Points, in no order, along strands that fork and pass close to each other.
Two points are linked if the straight distance between their rows is under 48.2. Some points are linked to none.
vug: -12  -17  8  -1  2  5  17  29  -14  -6  4  21  16  -10  -19  23  2  -8  -18  -7  -8  -8  30  29  11  -10
zupuz: 26  -11  24  -56  -3  -36  14  -8  31  -5  6  -18  8  67  -5  -19  -34  -9  7  -12  8  -25  -38  -14  -6  21
reb: 71  48  22  -9  22  -21  -29  -2  28  -22  -1  -12  -10  50  39  -6  -10  18  37  -11  14  -11  -61  -25  -11  -18
bozef: 39  57  0  -30  24  8  -35  -5  28  -37  -6  16  -33  42  38  28  31  8  38  19  28  16  -56  -2  13  -34
kone: -2  6  -8  -25  -1  0  1  11  -19  4  -7  -10  6  3  -27  14  20  -9  -34  16  -9  28  43  35  8  -18
beket: 16  29  16  -44  38  -26  2  -1  7  23  14  -22  4  63  8  -3  -9  0  -16  -8  -13  25  -39  19  12  -10
gubov: -30  -25  -3  7  -22  28  3  37  -40  -1  -24  -6  25  -65  -10  15  26  -7  -30  2  -21  -1  62  33  -10  1
lik: -29  -46  -13  77  -27  51  -12  -15  3  -45  11  37  -15  -61  -35  -4  -17  -15  -7  -19  -23  -19  35  -27  -8  -2
Kepes: -35  -20  27  8  -19  3  12  42  -15  18  -28  -14  38  -46  14  -6  -17  0  -21  -20  -34  -10  51  0  -21  41
Guveg: 14  16  13  -34  25  -38  11  19  24  9  -1  -2  16  49  -8  0  -22  -14  -24  -6  -6  17  -4  6  12  10
fituz: -7  -38  6  7  -23  -5  17  -14  7  0  -12  12  7  6  -1  -7  -8  6  0  10  11  -37  -1  -13  11  13
guk: 27  44  2  -30  45  -11  17  14  -10  -14  22  5  -29  13  20  23  35  39  48  32  28  52  -36  24  19  -29
Rogeb: 0  -37  24  -12  -30  -8  12  6  25  6  -11  -2  5  26  -10  -25  -30  6  6  -4  11  -49  -5  -5  -2  36
kitap: 21  7  19  -39  12  -22  7  -34  -4  -7  1  -5  10  42  17  6  1  2  18  5  6  -7  -47  -19  1  -8
Divu: -16  -42  -12  63  -30  17  -23  -11  -1  -16  -14  20  -8  -67  -20  -22  -9  -11  -4  4  -16  -32  56  -31  -17  41
pofos: -13  5  -42  -21  10  -10  13  12  -31  -8  19  -4  -13  -17  -39  31  31  7  -29  13  19  51  17  31  15  -30
tibo: -25  -35  -3  76  -30  52  -14  -30  2  -23  27  33  -11  -31  -29  -9  -24  -7  9  -32  -33  -22  17  -25  -3  -8
Mel: -13  -17  36  56  -36  6  -47  -20  30  34  -23  3  9  22  -30  -44  -28  -30  26  -16  -13  -49  7  -33  -16  46
Pev: -11  -21  3  5  0  1  18  34  -4  2  4  26  22  -9  -10  16  -6  -7  -19  -8  -4  -17  20  20  6  2
konal: 53  42  17  8  15  -3  -33  -10  26  -13  7  -19  -11  53  48  -6  -11  18  41  -28  4  -20  -59  -23  -7  -23
dafak: -7  -3  0  -21  -3  8  4  18  -22  -4  -5  0  10  -1  -29  21  18  -8  -29  5  -12  16  41  36  10  -20
lifa: -29  -35  -7  65  -31  46  -23  -29  -1  -27  -9  22  -16  -41  -21  -5  -6  -7  -16  -5  -27  -12  36  -23  7  -3
bakot: 44  -13  22  -9  -7  -36  17  -9  19  7  -2  -24  8  54  -7  -31  -31  9  24  -4  8  -38  -31  -26  -6  8
pok: -35  -40  9  61  -44  37  -35  -33  35  1  14  15  -1  0  -34  -26  -28  -35  28  -37  -13  -43  -3  -37  -18  15
Vazo: -7  -4  13  -18  -3  -2  11  35  -4  -9  -17  6  22  -13  -14  12  2  -15  -26  6  -9  10  52  24  0  3
fibil: -11  -26  -17  72  -25  55  -12  -35  -10  -21  28  26  -23  -40  -27  -12  -19  -6  -3  -24  -31  -13  11  -19  1  -21
Zove: -34  -30  -11  32  -35  5  -11  30  -26  33  -8  8  17  -80  -10  -17  -20  -4  -29  -23  -23  -30  23  -4  -25  63
ratu: -40  -32  0  20  -17  30  9  44  -38  -8  -20  9  15  -79  -13  17  19  2  -26  -3  -22  -13  53  34  0  8
pape: 13  3  0  -26  23  -29  18  9  5  10  20  12  13  34  -9  7  -14  -14  -14  -7  4  3  -22  5  5  -2
Geke: 22  -11  2  -29  8  -32  20  -15  4  -1  10  2  12  31  2  -3  -11  -7  4  1  16  -16  -35  -16  -2  0
madak: 42  35  13  -50  34  -32  2  -14  11  0  6  1  -7  41  29  0  5  10  25  25  24  21  -72  -12  -12  -7
guzo: 15  1  13  -24  -6  -19  -11  19  14  31  -3  -7  37  49  2  -9  -18  -16  -28  -13  -13  -1  15  8  -3  16
Figed: -33  17  -29  -35  20  -6  15  4  -26  -11  12  -17  -9  4  -17  43  38  26  -16  10  17  67  0  33  28  -28
rerap: -45  -32  -27  69  -24  54  -16  -30  -18  -15  -8  31  -19  -53  -18  9  12  -12  -25  6  -19  1  35  -21  9  -20
Pid: 29  56  -13  -6  40  -4  -16  14  1  -18  8  21  -27  18  28  38  45  23  52  30  28  53  -36  -1  23  -33
limem: -30  -41  -8  69  -28  38  -21  -17  5  -37  -9  28  -13  -54  -27  -7  -12  -12  -11  -4  -22  -17  45  -29  -2  12
Febel: 51  38  -4  11  25  28  -24  -8  30  -24  21  -3  -25  36  54  -3  1  15  45  -13  7  -18  -48  -6  -10  -38
Mugin: 26  23  24  4  13  -6  -7  -15  16  -31  -14  -18  -6  32  30  3  -12  17  34  -23  3  -18  -44  -33  9  -20
mam: 19  -8  -1  -30  10  -31  16  -4  5  9  18  8  16  35  -2  1  -15  -13  -8  -5  12  -9  -31  -6  -2  2
Pesam: 22  40  12  -44  55  -33  19  21  11  6  16  -30  -17  42  11  -1  -1  14  -6  3  14  42  -44  26  11  -25
gezar: -12  22  -5  -45  28  -7  12  1  -19  -7  5  -29  -16  20  -16  21  24  16  -16  7  6  49  -7  35  24  -30
ziv: -2  -12  -10  -5  -13  2  6  39  -21  -2  -15  -6  22  -47  -12  7  15  -18  -35  12  -3  11  64  27  -19  1
tapo: 13  21  -11  18  4  51  -14  -41  58  -18  -2  13  -11  21  27  -9  -2  31  72  4  4  -17  -73  -45  -24  -2
rina: 23  -15  -7  5  -4  -14  8  -30  -12  7  -5  -8  7  16  8  -6  1  3  1  6  10  -23  -19  -23  5  -21
Sira: -28  -27  -36  68  -24  81  -3  -46  -38  -31  25  41  -32  -70  -30  6  8  -7  -5  -11  -18  -5  12  -11  5  -39
tezuv: 19  -22  9  4  -19  -8  7  -30  -4  6  -9  -13  7  27  3  -13  -6  11  6  3  1  -35  -13  -20  8  -8
Tud: -39  -36  -12  50  -10  15  5  31  -26  10  -1  37  0  -90  -5  6  3  1  -20  -1  -19  -30  42  18  2  35
vemi: -29  9  6  -36  -10  -26  12  15  -9  17  -12  1  16  -29  8  16  25  -24  -24  28  4  23  63  44  1  25
Relu: -21  17  -33  -26  15  -35  27  15  -4  15  -4  -14  1  5  -13  26  31  1  -29  37  21  54  38  33  17  -8
Kimu: -14  -18  -3  0  -18  19  0  35  -35  6  -19  -12  27  -55  -6  5  20  -10  -32  5  -20  4  65  31  -18  0
dalu: -38  -34  -4  39  -10  22  10  43  -31  1  -9  26  5  -86  -10  10  7  4  -22  -5  -21  -24  45  27  4  24
duvu: 9  0  5  -12  7  -3  3  18  -11  11  9  4  19  22  -15  8  -3  -9  -26  -9  -19  3  20  28  6  -11
Geteb: 10  32  -9  -44  37  -31  14  9  -3  6  -2  -54  -14  35  0  6  24  18  -23  16  20  53  -12  32  16  -35
bova: 10  -35  20  17  -26  -12  11  -2  23  6  -15  0  -3  12  -15  -33  -29  11  11  6  7  -47  3  -16  1  32
Zam: -22  -15  26  -20  -22  -13  10  16  -29  16  -17  -30  33  -55  22  -8  1  -19  -26  -4  -27  -7  73  21  -22  27
mura: 19  -19  7  -34  -21  -13  -8  3  15  22  5  -13  23  55  -2  -17  -23  -12  -20  -17  3  -26  -14  3  -8  17
Kur: -44  -29  15  2  -39  2  -6  36  1  27  -28  -12  20  -41  -8  -22  -33  -5  -20  -25  -13  -30  13  -15  -31  70
mefun: -32  -34  -22  64  -25  43  -19  -32  -14  -8  -12  22  -15  -43  -12  -1  10  -7  -24  10  -18  -7  34  -21  10  -13
suraf: 5  31  -16  -47  39  -28  17  18  -3  -6  9  -48  -19  25  4  14  26  24  -16  11  34  62  -24  33  12  -37
rane: 41  -12  14  4  -9  -27  12  -16  10  5  -7  -22  3  41  -1  -27  -23  12  18  -3  5  -35  -27  -30  -2  -3
lan: -12  -31  21  50  -30  1  -19  -1  10  2  -15  12  -5  -40  -26  -38  -27  -10  22  -5  -14  -52  44  -27  -21  62
libo: -42  -23  24  0  -35  3  -7  36  0  36  -30  -19  36  -21  10  -16  -26  -3  -19  -25  -22  -23  24  -11  -29  57
gavi: -38  21  -30  -27  24  -20  25  9  -19  3  4  -23  2  17  -7  44  41  24  -18  20  15  72  19  33  29  -23
zib: -6  -26  5  -9  -26  -10  -4  40  21  22  -10  -1  29  8  3  -15  -28  -9  -23  -16  12  -26  9  -2  -22  39
Topu: 22  13  31  -27  -5  -34  -10  18  16  37  -14  -14  36  47  12  -15  -18  -13  -23  -3  -15  3  36  8  -3  29
Tep: 12  28  -2  -36  34  -3  10  -4  -35  -1  31  -18  -24  11  -3  15  25  27  11  8  7  42  -22  38  18  -35
Pag: 21  29  8  -26  37  -13  3  -19  -24  17  23  1  0  30  15  10  16  7  21  10  2  21  -41  8  5  -23
reg: -4  19  -10  -44  12  -47  28  10  9  21  -16  -17  1  13  -1  6  19  -8  -30  39  22  30  36  37  17  6
tapek: 12  12  -20  31  -11  35  -14  -51  35  10  24  -4  -19  9  11  -29  -22  8  51  -19  -6  -21  -61  -46  -22  0
fiv: 19  24  10  23  16  0  -2  -8  31  -25  1  -12  -18  22  33  -3  -23  14  33  -34  6  -19  -49  -35  9  -15
Pugan: 35  48  -7  -13  45  -13  3  11  -13  -8  18  12  -27  9  22  26  38  30  49  32  27  51  -33  10  17  -30
rez: -42  -34  -31  67  -27  75  -8  -37  -29  -36  16  42  -28  -68  -31  10  6  -12  -14  -10  -19  -3  19  -13  6  -32
Zunu: 61  41  9  -21  20  -15  -26  -17  4  -19  -9  -12  -10  32  33  0  9  11  26  8  19  3  -56  -23  -8  -26
Tabo: 29  -19  19  10  -19  -14  7  -24  6  9  -12  -21  5  39  -1  -25  -18  14  14  -3  -4  -38  -15  -23  8  -4
tove: -51  -25  -37  86  -6  52  5  -7  -45  6  6  32  -24  -63  -15  25  33  2  -13  15  -18  16  60  -8  20  -42
runok: -27  -43  -17  63  -27  25  -19  -14  0  -24  -15  29  -10  -67  -18  -11  -4  -14  -11  11  -15  -24  52  -29  -11  28
Gagud: 2  23  -3  2  32  -8  7  -15  -27  -13  2  15  -1  1  18  31  29  -1  33  6  19  17  -22  -19  15  -31
zase: 13  24  6  -6  17  1  -9  -25  -9  -28  -16  -5  -4  12  30  19  18  2  26  -3  17  0  -36  -28  10  -32
boza: -38  -23  16  17  -20  -3  14  50  -12  24  -26  -9  34  -58  3  -11  -24  -3  -23  -22  -28  -12  40  -11  -26  51
Seni: -16  -41  -14  49  -36  9  -22  -10  -12  2  -9  17  -6  -74  -15  -27  -8  -9  -3  4  -15  -44  50  -22  -23  54
nuzeg: -27  -38  -13  79  -26  71  5  -43  -23  -39  30  52  -16  -66  -33  5  -8  -6  14  -21  -27  -20  18  -20  1  -25
nerub: -5  -22  28  -35  -34  -8  -7  26  32  15  -19  -14  27  42  1  -17  -30  -12  -14  -22  7  -33  1  -2  -15  41
mumi: 24  33  -1  -24  39  -8  8  -5  -36  3  32  -7  -22  8  5  13  30  26  30  16  7  40  -26  26  14  -35
tesa: -25  14  -35  -29  17  -12  18  10  -23  -14  13  -7  -14  -10  -32  39  30  14  -23  13  22  58  8  28  23  -24
gam: 17  19  -14  18  1  40  -9  -41  59  -17  2  8  -18  14  18  -20  -12  23  72  -1  10  -20  -73  -52  -29  6
fesu: -17  -29  -16  73  -25  67  -4  -44  -21  -29  33  38  -21  -52  -30  -6  -12  -4  6  -23  -31  -15  13  -16  1  -27
gev: 24  -3  10  -24  10  -28  16  -24  0  -14  -4  -2  7  29  9  0  -6  1  17  4  16  -17  -39  -28  0  -7
ropal: -18  -29  38  35  -32  0  -16  0  12  11  -18  10  -4  -24  -25  -40  -31  -4  28  -7  -16  -58  31  -16  -18  70
Zugi: 48  25  13  -53  26  -35  -1  -23  7  7  14  -13  -2  49  24  -12  -5  6  14  16  13  9  -69  -11  -17  -4
puf: 22  24  -54  83  10  69  -52  -48  11  -28  6  44  -18  -39  0  14  28  18  57  -2  -10  -15  -51  -32  -2  -31
Foros: -2  -23  18  64  -31  10  -31  -17  15  15  -13  2  -7  2  -24  -37  -25  -3  13  -8  -24  -33  25  -27  -1  26
Pugoz: -12  17  -7  -37  -7  -31  7  4  -12  39  -7  -13  9  -1  8  7  28  -13  -31  35  4  26  54  53  8  12
mukat: -24  -6  -7  -17  -18  -14  3  19  -38  26  -3  -17  27  -59  15  3  26  -33  -31  16  -8  15  75  37  -23  17
tige: 7  28  22  -41  36  -26  7  3  10  13  3  -20  5  57  0  4  -7  1  -18  -7  -16  27  -20  21  21  -10
Nimen: -14  -10  0  -13  -4  10  11  23  -23  -15  0  9  10  -13  -30  28  16  -7  -22  1  -8  7  38  35  14  -21
vadu: -35  -46  -3  81  -33  46  -13  -21  17  -20  29  39  -1  -33  -34  -8  -28  -20  23  -35  -22  -31  14  -34  -13  8
pef: 4  26  -7  -42  31  -6  9  1  -26  -2  22  -31  -23  16  -10  16  25  25  -7  5  8  49  -20  40  19  -36
dut: -9  -22  14  -16  -20  -7  2  35  21  15  -10  8  33  18  2  -1  -23  -12  -20  -16  3  -19  9  1  -9  32
kiguk: 15  21  -8  33  18  18  4  -11  34  -20  15  -3  -25  8  33  -11  -26  14  36  -28  4  -18  -51  -32  1  -15
zud: -25  -28  8  71  -37  31  -38  -24  27  7  9  14  -3  2  -29  -25  -30  -25  16  -34  -25  -31  8  -34  -8  16
gige: 0  -16  7  2  -7  -6  6  49  5  13  -8  8  35  -9  0  -2  -16  -11  -29  -11  -5  -9  33  9  -14  19
gase: -6  -15  16  -2  -27  -12  -12  42  7  44  -18  -24  41  0  15  -22  -26  -11  -25  -18  -8  -16  30  -8  -35  43
Bivof: -25  -18  31  -6  -19  -6  16  29  -24  16  -24  -25  37  -48  21  -8  -7  -10  -22  -10  -33  -8  67  11  -22  32
vepud: -35  -35  -16  46  -20  10  -3  25  -24  20  0  33  6  -87  -3  -3  -3  -3  -21  -5  -17  -33  33  7  -8  49
mobe: 31  -23  2  -31  -17  -23  3  -4  13  16  9  -15  16  50  -5  -22  -24  -8  -8  -9  8  -32  -22  -3  -10  11
remiz: -10  -2  -16  56  -2  46  15  -39  9  -24  29  37  -22  -35  -10  -8  -26  2  36  -24  -16  -10  -25  -36  1  -9
muli: 7  24  20  -50  22  -46  26  7  21  7  -26  -20  3  34  0  -2  1  -2  -26  24  4  22  25  25  24  8
tesup: 27  50  18  -43  40  -12  3  -2  7  2  5  13  -13  42  37  19  28  23  45  33  22  38  -65  6  7  -18
musuk: -7  -41  -6  9  -21  -6  13  6  8  11  -2  19  11  -6  -1  -6  -12  0  -13  5  13  -37  2  -2  2  20
deki: 27  60  -9  -22  27  9  -35  1  20  -26  -3  22  -32  41  37  39  46  13  43  27  28  34  -52  2  20  -37
Rolup: -24  22  -6  -45  17  -48  33  5  5  22  -14  -24  6  29  5  24  32  3  -19  34  22  34  29  46  29  3
vimi: 8  11  15  -43  20  -36  7  11  30  10  2  -1  19  58  -2  0  -24  -17  -21  -11  -3  11  -20  -1  10  15
meto: 70  42  21  -25  22  -25  -21  -9  15  -22  -8  -14  -10  43  33  -5  -2  17  31  6  19  -1  -62  -26  -12  -17
zof: 9  4  19  -57  9  -34  2  -4  31  7  3  -10  16  71  1  -7  -26  -16  -13  -15  0  -1  -37  -6  6  21
dema: 23  40  10  -41  53  -24  20  17  0  3  27  -16  -22  30  11  4  6  20  9  7  18  42  -49  28  7  -25
lavav: 23  58  -17  -12  33  6  -30  9  12  -26  4  25  -32  29  32  45  47  15  48  26  29  44  -42  2  25  -38
Kezer: 12  22  -12  27  18  53  -3  -30  45  -16  9  19  -11  21  41  -1  -3  29  69  0  -1  -14  -65  -31  -16  -10
poken: -2  -19  13  -12  -32  -15  -12  43  20  35  -21  -20  32  9  8  -26  -32  -13  -25  -17  6  -24  17  -10  -35  47
Bet: 29  22  19  -32  16  -47  12  19  23  22  -15  -12  16  37  -2  -15  -16  -8  -30  12  -5  15  30  14  8  17
Kivus: 48  40  -5  -3  19  15  -34  -15  5  -30  0  -12  -21  24  44  7  15  7  28  -5  15  -4  -43  -10  -1  -42
leka: -21  -4  -19  -13  -14  -15  7  27  -32  22  -1  -5  23  -58  5  11  30  -31  -27  25  2  26  75  36  -22  14
kala: 15  -3  23  -62  4  -32  5  -15  26  -1  7  -17  11  70  3  -10  -27  -10  1  -13  1  -12  -45  -9  0  18
ruku: -47  -38  -26  69  -26  63  -13  -29  -17  -37  1  40  -22  -64  -28  11  5  -16  -21  -5  -20  -2  31  -21  5  -20
Gelor: -21  12  -31  -31  19  3  14  -12  -50  -25  34  0  -23  -23  -9  47  49  36  9  12  23  57  -3  32  35  -30
riv: 49  49  -15  -14  26  8  -31  1  22  -40  3  9  -34  25  40  16  24  0  35  11  34  9  -50  -8  2  -40
Feges: 30  30  5  -20  22  -9  -15  -30  -20  -1  -1  -5  1  27  28  13  25  5  26  12  12  11  -46  -17  1  -28
madoz: -45  -7  -61  69  3  56  16  -5  -32  -18  14  33  -36  -67  -15  26  22  -4  -4  -7  13  25  9  -21  20  -48
seti: 22  29  5  -23  31  -12  -4  -26  -27  10  11  3  3  27  21  14  24  3  28  13  9  17  -43  -6  3  -24
Katad: -19  24  -4  -47  24  -20  18  2  -3  -2  -14  -32  -6  28  -13  20  24  9  -24  18  8  49  9  30  25  -20
kasi: -37  -56  -5  76  -39  42  -16  -21  29  -10  24  32  4  -31  -38  -17  -26  -29  29  -33  -5  -45  4  -41  -26  14
ziti: -29  -42  -3  28  -36  6  -12  0  -4  6  -10  20  -5  -63  -11  -22  -14  -3  -5  3  -9  -47  31  -10  -14  63
mafos: 52  44  -15  -5  23  18  -34  -5  14  -36  7  -4  -30  20  41  11  19  1  30  1  25  0  -45  -4  -5  -46
pusa: 19  41  9  -46  43  -8  21  16  -7  -16  25  -6  -29  19  22  22  32  42  40  25  27  52  -41  36  19  -31
dap: -9  -23  9  71  -32  18  -35  -19  19  8  0  5  -9  2  -25  -30  -28  -10  8  -21  -27  -26  18  -30  -1  15
Bamuf: 3  18  -8  -41  0  -44  15  7  1  36  -10  -17  6  7  7  -2  21  -10  -35  38  15  22  43  48  9  12
Davav: 33  19  24  -28  5  -42  0  17  17  33  -13  -15  24  38  6  -20  -17  -11  -28  8  -12  10  39  15  2  23
fakav: 47  36  6  -20  22  -9  -23  -25  -10  -9  -7  -10  -6  28  31  6  19  6  25  11  17  7  -52  -18  -5  -30
tuduz: -12  -32  -3  9  -8  -3  15  26  1  11  6  28  21  -7  -4  9  -8  -6  -18  -3  4  -26  10  12  2  12
Lor: 1  27  19  -43  34  -22  13  5  6  3  -9  -27  -4  44  -9  7  1  4  -23  3  -11  33  -3  27  25  -17
Pog: -37  20  -31  -19  21  -38  38  15  -9  10  4  -15  5  11  -5  39  37  17  -18  30  19  64  40  37  29  -11
Boka: 21  20  15  -29  23  -41  13  23  23  12  -8  -7  16  40  -9  -7  -17  -10  -29  4  -5  21  15  11  11  9
ribiv: 12  34  -5  -51  40  -14  22  21  -7  -19  25  -25  -31  14  11  19  26  35  13  13  34  58  -39  38  15  -34
zule: -10  -16  -51  69  -14  76  8  -46  -44  -28  31  42  -39  -82  -28  -1  10  -1  11  -4  -7  -2  2  -15  2  -44
biv: 21  32  8  -34  44  -16  10  -1  -19  14  30  -13  -13  31  5  6  9  14  6  5  0  32  -38  27  10  -26
Vamob: -34  -39  4  15  -40  5  -11  13  -4  14  -12  12  3  -57  -10  -20  -21  0  -11  -9  -7  -44  18  -3  -20  69
Fadu: 4  26  22  -48  29  -35  19  2  15  6  -23  -30  2  47  -2  1  4  4  -25  17  -6  29  12  27  26  -7
gek: -20  -1  -6  -25  -9  -17  14  26  -11  3  -13  2  18  -42  0  13  22  -28  -28  30  6  25  68  30  -13  17
Bemek: -37  -33  4  12  -40  2  -9  27  -5  21  -17  2  8  -58  -13  -23  -28  -4  -18  -20  -8  -39  12  -8  -28  73
tos: -26  17  8  -39  -12  -35  6  9  -12  39  -6  -8  13  -10  16  13  26  -15  -29  28  3  20  51  62  10  24
Rokud: -40  -8  -64  57  0  71  17  -19  -34  -30  21  41  -44  -76  -15  20  20  -2  9  -5  14  17  -8  -17  16  -41
Boz: -1  -11  -2  -6  -6  0  11  43  -10  -7  -14  5  20  -36  -16  9  6  -15  -31  7  -1  6  55  25  -10  -1
Ket: -3  -1  18  -18  -1  0  6  27  -3  1  -11  5  26  10  -11  12  -3  -11  -26  -3  -20  7  41  25  5  -1
faz: 9  32  7  -44  37  -22  9  3  -2  8  -3  -43  -9  43  -4  1  11  12  -23  6  -3  39  -11  32  21  -30
Didut: -33  -35  -16  39  -29  6  -10  23  -22  25  -2  23  8  -81  -6  -13  -12  -4  -23  -11  -15  -37  25  0  -16  60
kir: 33  13  17  -52  18  -23  -1  -33  -4  8  13  -16  6  55  18  -6  -5  3  12  5  0  -1  -57  -8  -7  -5
mibe: 32  42  14  -44  41  -24  5  -6  9  4  7  9  -11  36  32  10  16  15  35  29  27  30  -69  -3  -4  -12
fera: 27  11  21  -12  11  -20  3  -25  4  -27  -18  -13  1  29  20  3  -6  11  26  -5  11  -16  -40  -37  5  -16
vad: 24  0  -14  13  5  -11  6  -23  -11  -10  -12  -11  -4  3  14  -2  3  2  4  0  19  -13  -24  -33  4  -31
kasol: -36  -27  -1  27  -27  1  1  46  -18  31  -18  0  25  -71  -5  -15  -25  -1  -31  -25  -23  -19  26  -9  -26  59
bele: 26  36  12  -41  51  -37  11  14  14  19  13  -30  -7  54  12  -7  -8  8  -17  -2  3  33  -43  21  10  -19
paben: -39  -56  4  64  -46  43  -19  -30  37  -9  17  22  2  -22  -39  -26  -28  -35  37  -31  -1  -53  -4  -42  -29  13
sifen: -23  -10  -61  58  -5  73  18  -31  -35  -36  24  44  -46  -84  -22  9  15  0  15  -1  9  7  -9  -18  9  -39
bekap: -12  -27  36  43  -35  6  -23  -11  10  18  -19  5  -1  -4  -22  -40  -26  1  25  -2  -23  -51  30  -16  -9  55
gufa: 19  -2  -3  -15  12  -17  5  14  -3  20  17  6  21  32  -10  1  -11  -14  -27  -11  -8  0  -1  17  2  -6
zofet: -2  -27  11  16  -19  -2  11  -29  3  -5  -20  0  3  13  2  -7  -7  11  4  5  3  -32  -4  -25  17  -2
Suve: 8  -21  20  -36  -31  -7  -10  10  21  21  -7  -17  23  56  0  -20  -25  -11  -14  -20  1  -33  -7  2  -8  27
mati: 11  14  -12  7  18  -6  3  -17  -8  -24  -14  -1  -5  -1  21  15  12  -4  16  0  28  1  -29  -34  9  -33
Pifa: -1  -10  17  -23  -15  -7  -8  22  13  23  -5  -2  36  43  5  -1  -17  -15  -22  -17  -10  -10  9  6  -2  22
vepiv: 11  22  -11  28  24  39  7  -18  36  -24  18  13  -21  6  41  -3  -14  21  55  -15  1  -14  -54  -26  -6  -14
fid: -27  22  -12  -42  22  -31  23  0  -5  14  -13  -33  2  32  -1  27  36  11  -21  27  16  51  21  36  27  -16
zad: 0  -30  28  -25  -34  -8  2  28  32  11  -16  -11  12  28  -7  -30  -37  -4  -3  -16  14  -46  -3  -2  -15  44
Kiloz: -17  -11  10  -21  -21  -12  6  15  -33  20  -13  -25  29  -56  19  -6  13  -25  -30  7  -17  1  74  30  -25  21
Zali: 9  30  -20  -46  35  -16  12  15  -15  -7  21  -40  -25  14  1  16  27  30  -10  12  32  60  -28  37  13  -38
Lak: 25  31  9  -5  16  12  -19  -23  -1  -35  -13  -13  -13  20  38  12  14  7  29  -11  9  -6  -41  -21  8  -36
vude: 3  -26  25  52  -33  4  -24  -16  12  23  -16  -1  -5  5  -21  -41  -24  3  18  1  -21  -42  25  -20  -4  38
vef: -30  -48  -17  80  -26  61  -2  -22  -9  -48  24  49  -18  -72  -38  2  -14  -13  0  -19  -20  -21  28  -23  -7  -15
Zavuk: 23  16  -21  26  -6  36  -14  -48  48  -4  12  -1  -19  5  7  -32  -20  15  63  -7  5  -19  -68  -54  -32  3
satu: -6  14  -28  -28  7  -27  15  12  -6  17  -6  -16  1  4  -17  12  25  -9  -35  35  10  46  42  34  8  -9
dafi: 11  12  -10  -28  4  -15  5  11  -9  10  -9  -16  4  8  -22  3  14  -11  -37  21  -4  30  41  31  6  -14
Muga: -18  -17  22  2  -27  -4  -10  38  -4  44  -22  -25  43  -10  18  -18  -21  -5  -23  -21  -23  -16  37  -4  -31  43
Vig: 36  -16  14  -37  -6  -35  18  -8  22  -2  6  -17  8  53  -5  -22  -29  -4  9  -7  13  -29  -34  -17  -7  14

A fork is a point with three links. Follow the links from the first point to the second and name the forks in between, in order.
gase; lifa: limem
Fadu; fid: Lor Zali pef
vug; Tabo: tezuv
tos; pusa: pef Zali
kala; tezuv: Vig
madak; tapo: gev
guk; Pugoz: Zali pef
muli; dema: Lor
tige; pusa: Lor Zali
Rolup; beket: pef Zali Lor

Follow the links from the first point to the second, and from the first to the third. Name the last point that the two ways share.
gezar; faz; lavav: Zali
kala; Lak; Rogeb: Vig
mefun; ziti; fibil: limem
fid; mumi; bele: pef
